Each row is a point on a landscape with many valleys, with its height.
From any point a ball takes the steepest step (drop divided by distance) to one of its 2 nearest points. It stops when none of these is lower. Distance is the straight distance between rows; heights are no part of it.
K_699 h=2.70: [ -9   1   3  -5 -14 -16   7  -3   6  12  -2  -6 -16  -2   3  21  -9  -3
  -1  -1  -9]
K_603 h=3.57: [  3  -4  -5   0 -13  -6  -9  -4  -7   5   7  -3  -2   0  -3 -13  19   9
 -10  -7  -7]
K_433 h=6.50: [ -4  -9  15 -10 -10 -17 -15  -8  24  -1  -7   0  17   6 -13   7  -8  -7
 -18 -17   9]
K_339 h=4.27: [ 2 13  0  8 20 -3  4  8  1 -7 -4  4 -1  3  9  4  4  1 10 10 -6]
K_403 h=1.66: [-14  -1  -9   0 -19  -4  -1   1  -4  -2   0 -12 -18  -1  -2  -6   8   8
   0  10  -5]
K_346 h=4.20: [ -1  -4   8  17   0 -10  -4  -9  -6   0  -6 -17   5   9 -11   6  10   0
  -4  24 -21]
K_479 h=2.16: [  7  -2  -1  12   5   8   7   7 -19  -7  -5   2   2   2  -4  -9   9   9
   6  12  -6]
K_567 h=4.79: [  1  -5   2   1  21  13   0   7   8   0   6   2   4   1   9 -11   1  -6
  -4  -5   2]
K_952 h=3.21: [ -6   3  10   2   7  -8  -9  -4   0  -5   0 -10   6   7   3  -1  11   3
  -8   1 -12]
K_621 h=4.99: [  5   0 -13  19  -5   9  13   0 -14  -5  -1   1  -5   1  -4   5   1   2
  11  34 -17]
K_734 h=2.51: [-10   3   9  -5  -3 -17  -4  -4  12   4  -7  -6  -5   2  -3  20  -5  -3
  -4  -6 -12]
K_431 h=4.56: [  7  -1 -19 -15 -12  14   7  -2  -8   1  11  -1  -9  -6   6  -4  -3   1
   7   0   5]
K_648 h=1.28: [ 10   8  -7   2  10  11   3   9 -11  -4   5   3   4   6   2  -7   4   2
   5  -9  -7]
K_748 h=3.37: [  5   5   4  -3   0   0   7  -2   9  -4  -2  14   3  -2  12  16  -4  -8
   6 -15  -1]
K_83 h=2.37: [  3   4  -3  -6   4   0   5   5 -12   2  -6  -1  -7 -10  -2  -2   5   5
  -4  -8  -2]
K_608 h=4.53: [  5   5 -34  -8 -15  11   7   8 -10  -5  13   1  -7   1  -2 -16  -5   2
  16  -9  23]
K_915 h=6.19: [ 17   0 -20   0  14   7  14  15  -9  -2   5  -3   5  10  -7 -20  -3  -7
  19  -2   0]
K_709 h=2.13: [ -8   6   9  -1   5 -26 -16   2  15   2  -5  -7  -2  10  -1  16  -8   2
  -7   5 -14]
K_128 h=1.32: [  6  -2 -10   1   6  15   9  12  -5  -3 -10  -1  -9   5  -3   4  -3   2
  21  28  -9]
K_195 h=4.04: [ 14   0  -7 -13 -17  21   8   2   4   4  12  19  10   0   0  -1  -2 -14
   6 -19  14]
K_337 h=4.42: [ 0  1  6 15 25 12 -8 -2  1 -6 -5 -1 10  2 -1 -9  6 -2  1 18 -2]
K_364 h=3.83: [ -5  -6  13  12   8  -5  -6  -6   1  -4   0 -14   8  11  -3  -3  10   1
 -12  18 -13]
K_299 h=3.06: [  6   6   3  -7 -10   7  10  -6  -1   2   2   3  -1  -5   6   8   2 -10
   5 -17   7]
K_169 h=4.74: [  0   3 -28  -4 -18  14  10   4  -1  -5   9   7  -8  -8  -4  -5 -18  -4
  17 -16  20]
K_17 h=3.95: [-10  -2  12  -6   8 -27 -18  -1  18  -3 -10 -12   7  10  -5   2 -10   2
 -18  -3  12]
K_173 h=3.09: [ 14  -1   0  -7   0  14  -4   7  -5   6   6   9   7   1   6  -6   7  -1
  -5 -15   9]
K_370 h=2.06: [  7  -4   5  10  11   3 -16   0  -7   3   5  -1  17   5  -4 -15  16   7
 -15   6  -1]
K_814 h=2.69: [ -7   1   1  -5  -4  -7  -1  -5  -2   6  -6  -4  -5  -9  -7  -2   7   2
 -10 -14   0]
K_208 h=1.47: [-11   0 -12   5 -15   3   3   3  -3  -1  -3  -7 -20  -7   0   2   1  10
   7  24  -7]
K_449 h=3.82: [ 1 10  7 -4 13 -5  4  1  5 -5  0  2  1  3 16 12  1 -2  7  0  1]
K_488 h=7.13: [  6  -1   0   3   1   9  13  -1   6   3   1  16  11 -11  -3   9 -13 -17
   4 -24   9]
K_816 h=3.10: [  2  -1  -3   1   4  -6   4   6  -2   8  -1   0 -11  -8   8  13 -10   4
   5   5 -14]
K_825 h=1.20: [ -7  -7  14 -12  -5 -13   2  -6   9   1   2   6  -7  -1   7   3  -2   4
   1  -2  -1]
K_508 h=4.85: [  3  -1  -6  25   9  10  13   3  -6  -7  -4   7   7   5  -3   4   1  -1
   6  26 -17]
K_320 h=5.11: [  2  -3 -19  17 -11   8  11   2 -19  -5   5  -7 -11  -4   1  -5  -3   6
  14  27  -6]
K_152 h=0.78: [ -3  -3   7   7  -5  -6  -1   3  -7   6  -7  -9 -10   6  -3  11   4   8
   9  31 -17]
K_593 h=0.28: [ 11   3  -1   6  22  11 -15   4  -8  -7   7   5  21   8  -4 -14   5   5
  -5   5   4]
K_854 h=3.91: [ -3   5  12   0   4 -19 -16  -4  10  -3  -4  -5  10   2   9  14  -1  -4
  -7 -14   5]
K_460 h=3.87: [ -4   9  11  -1  10 -15 -19  -3   3  -9  -1 -12   8   7   5   6   0   3
  -9   4  -1]
K_496 h=2.94: [  8  -9   3  -6  -9   8   1   3  -9   5   8   4  -4  -2   5  -8   4   5
   5 -13  12]
K_172 h=2.71: [ -7  -2  11  -4 -16 -19  -1  -7  15   4 -12  -6  -2   1 -12  16  -3  -9
  -4 -18   0]
K_868 h=2.04: [-13  -3  -1 -11 -31   0   7  -4  -1   5   2  -5  -8  -4  -7   2  -4  -1
  -8 -11  13]
K_484 h=2.86: [ -4   1  12  -1   5  -8 -16 -17  17   5   5   9  10  -2   1  -1  -1 -10
 -13 -19  10]
K_836 h=1.85: [-12  -1  -3  -5 -25 -12   1  -2  -3   4  -2 -14 -18   1  -6  -1   1   5
  -2  -4   1]
K_26 h=2.97: [ -9  -3   2  -3   1 -17  -1  -4   3   7  -9  -8 -10  -4 -13  -6   7   5
  -7   1  -7]
K_719 h=5.48: [  1  -7   0 -11  10  10   2  -1  10   2   0   8  -1  -8   9  -5  -3  -7
   2  -6   3]
K_45 h=3.24: [  0   5  10  -8   3  -3 -11   2   3  -1   0   4  11   5   7   3   5   2
  -8 -18   7]
K_468 h=5.79: [  0  -6   7 -10   2   9  -1  -4  13   4  -6   7   5 -10   5   3  -2 -11
  -6 -13  12]
K_802 h=5.56: [  8  -2  -5  11   8  22   9   4  -4 -12  -4  -3   4  10  -5 -10   9  -7
  18  17  -9]
K_229 h=4.61: [ -2   9   0  21  12  -2   4   7  -7  -7  -4  -3   3   3   4   5   5   2
   1  13 -16]
K_929 h=4.33: [ -5  12  14   3   9 -19 -12  -7  16  -3  -5   4  11  -5   5  16 -16  -7
  -9  -8  13]
K_492 h=2.33: [  9   2   3  -6   7   8  -6   5  -7  -2   6  -2   9   6   7  -1  10   4
  -5 -11   0]
K_209 h=0.55: [ -7  -7   8  -5  -8 -18   2   3  -2   4  -8 -10 -16   8  -4   3   4  11
   3  20 -12]
K_222 h=6.27: [-12  -2  15 -14  -2 -10  -2  -7  16  -1  -9   8  12  -1  -5   8  -5  -3
 -18 -13   9]
K_676 h=4.30: [  9   1 -25  -7 -18  14   9   4  -7   3  16   2  -4  -2   6  -8   2  -3
   5  -8  18]
K_660 h=3.41: [-11  -2   7  -7   7 -26  -8  -6  12   4  -4  -6   0   5  -9  -4   3   5
 -17  -4   3]
K_871 h=2.62: [ -8   4   4   3   4 -17  -7   4   4  -1  -8 -12  -2   6   1   9   5   8
  -7  11 -20]
K_774 h=1.00: [ -3   3   6   3   8   5   6  10  -9   2  -8  -4  -4   4  -3  12   2   4
   9  27 -12]
K_720 h=4.03: [ 15   2 -24  -8  -4  14   8  12 -12   6   9   8  -1   1  -2 -16  10   1
   6  -7  15]
K_155 h=6.95: [  9   0  -6  -4   4   8  15   4   7   2   3  12  -4  -6   2   0 -15 -13
  14 -17   5]
K_848 h=5.19: [  3  14   3   6  17  -2 -24  -1   5 -12   2  -2  12   1  14  -3  -5   1
 -13  -1  13]
K_294 h=5.09: [ -6   1  -7  -7 -12  11  12   8  -2  -6  -1   9 -13  -6   1  -5  -9   4
  10 -16   6]
K_254 h=4.71: [ -2  16   7  -1  22  -2 -17  -3   2  -8   2  -5   9   1   8   4  -7  -3
  -2   2   4]
K_380 h=5.23: [ -1  -1 -12   9  -8   1   9  -2 -20   0  12  -6 -14  -7   5  -8  -2   7
   8  12   0]
K_393 h=4.19: [ -1   9   9   2  14 -17  -6  -2  11   1  -4   1  -3   2  13  17   3  -1
   3   8  -1]
K_2 h=2.60: [  3 -10   4 -11 -20   6   0  -5  -1   8   7  16   1  -5   3  -7   0   3
  -2 -20  10]
K_355 h=2.00: [  7   1 -13   0   1   9  10  12 -15  -3  -2  -5  -7  -2   2  -8   6   6
   9   0   1]
K_666 h=4.54: [ -1   7   6   7  19 -11 -11  -3   8  -4  -9  -1   4   2   8  12   1   5
  -1  26  -9]
K_983 h=0.87: [ -9  -7   6 -10  -8  -6   7   1   2   2  -3   1 -18  -1   7   3  -1   6
   3  10  -3]
K_58 h=3.88: [ -2  10   8  -4  12  -4 -21 -13  14  -2   8   5  16   1  10  -1  -4  -9
 -12 -10  17]
K_491 h=2.84: [ -1  -1  10  -4 -16  -8   3 -10   7   3  -6   1   1  -9  -2  14  -4  -8
   1 -16   3]
K_512 h=3.26: [ -5  -2   1   8  10  -5   1   1  -1   4  -6  -2  -8  -6  -4 -10   7   6
  -4  10 -10]
K_55 h=2.17: [ -8  -2   1  -6 -35   2  12  -6  -4   3   3   0  -4  -7  -2  13 -13  -4
   1 -18   6]
K_217 h=3.66: [ 15   1 -11 -12  -2  15   6   8  -2   9   6  14   5   3  -1 -11   3  -6
   9 -18  17]
K_77 h=2.34: [  1 -10   3  -7 -30  10   9  -8  -3   4   8  12   6  -9  -8   4 -11  -7
  -2 -19  10]
K_878 h=2.88: [ -5   1   0  -4  -7   0  12   2   3   6   0   6 -14 -10   4  17 -17  -5
   8  -5  -3]
K_527 h=4.55: [  1 -11  10  24   4   5  -1  -9 -14  -4  -2  -3  12   3 -13 -10   7   5
  -6  22 -14]
K_614 h=2.99: [  1   0   2   5  -1   6 -12   1 -11  11  10  -2   7   0  -8 -17  18   8
 -13  -3  -5]
K_62 h=4.77: [  3  -4 -13  -4 -16   0   2  -6  -3   3   7  -5 -13  -7  11   2   0   1
  -2  -5  -4]
K_427 h=3.80: [ -2  -3   4   6  19   8  -5  -2   2  -1   2  -1   2  -6   3 -10   7   3
  -7  11  -7]
K_617 h=6.03: [ -3  -5  11  -9  -6   4   1  -8  14   5  -3  14  18  -8  -5   7  -2 -12
 -13 -17  15]
K_405 h=5.41: [  3  -4   1  10  -7   3   1  -5 -17   7   9  -8  -9  -1  -1 -14  10   3
   3   9   1]
K_623 h=4.32: [ -7  -5  10  -6   6 -35 -11   0  25   0 -16 -10   1  11 -13  14 -18  -1
 -12  -6   6]
K_765 h=5.84: [ 10  -1 -17   5   5  18  11  11 -10  -9  -2  -2   2   8 -13 -20   3  -2
  20  14  -5]
K_214 h=4.37: [ -1  -9  10  23   8   3  -1  -6  -9  -2  -8  -9  11   2 -11   6  -3   5
  -7  27 -16]
K_87 h=6.62: [ 12  -2  -9  -8  19   7  13  10  -2   3   8   3   0   5  -1  -9 -11  -9
  11 -10   4]
K_284 h=4.92: [ -6  -1 -12  -7 -22  15   4   0  -3   1   4   8 -10 -12  -3  -8  -8   1
   3 -17  19]
K_642 h=5.10: [  9   1  -5   7  19  16   0  -3   0  -8   2   4   5   7  -3 -18   8  -5
  12  14  -5]
K_905 h=1.21: [ -8  -4  -7  -5  -6   9   5   6  -1  -4  -1   0 -18  -6   9  -1  -6   7
  10  12  -5]
K_869 h=1.71: [  7  -2   1  15  17   8  -2   8 -14 -11  -3   5  17   4  -8  -9   8  12
  -5  13  -2]
K_657 h=2.02: [ -8   1  10  -3   8  -6  -5 -12  15   4   7   4   3  -4   3   0  -5  -9
  -7 -11  -4]

Where does a ball stop that starts at each point below?
K_380 | K_449
K_87 | K_648
K_222 | K_648
K_512 | K_648
K_496 | K_983
K_488 | K_709
K_17 | K_648
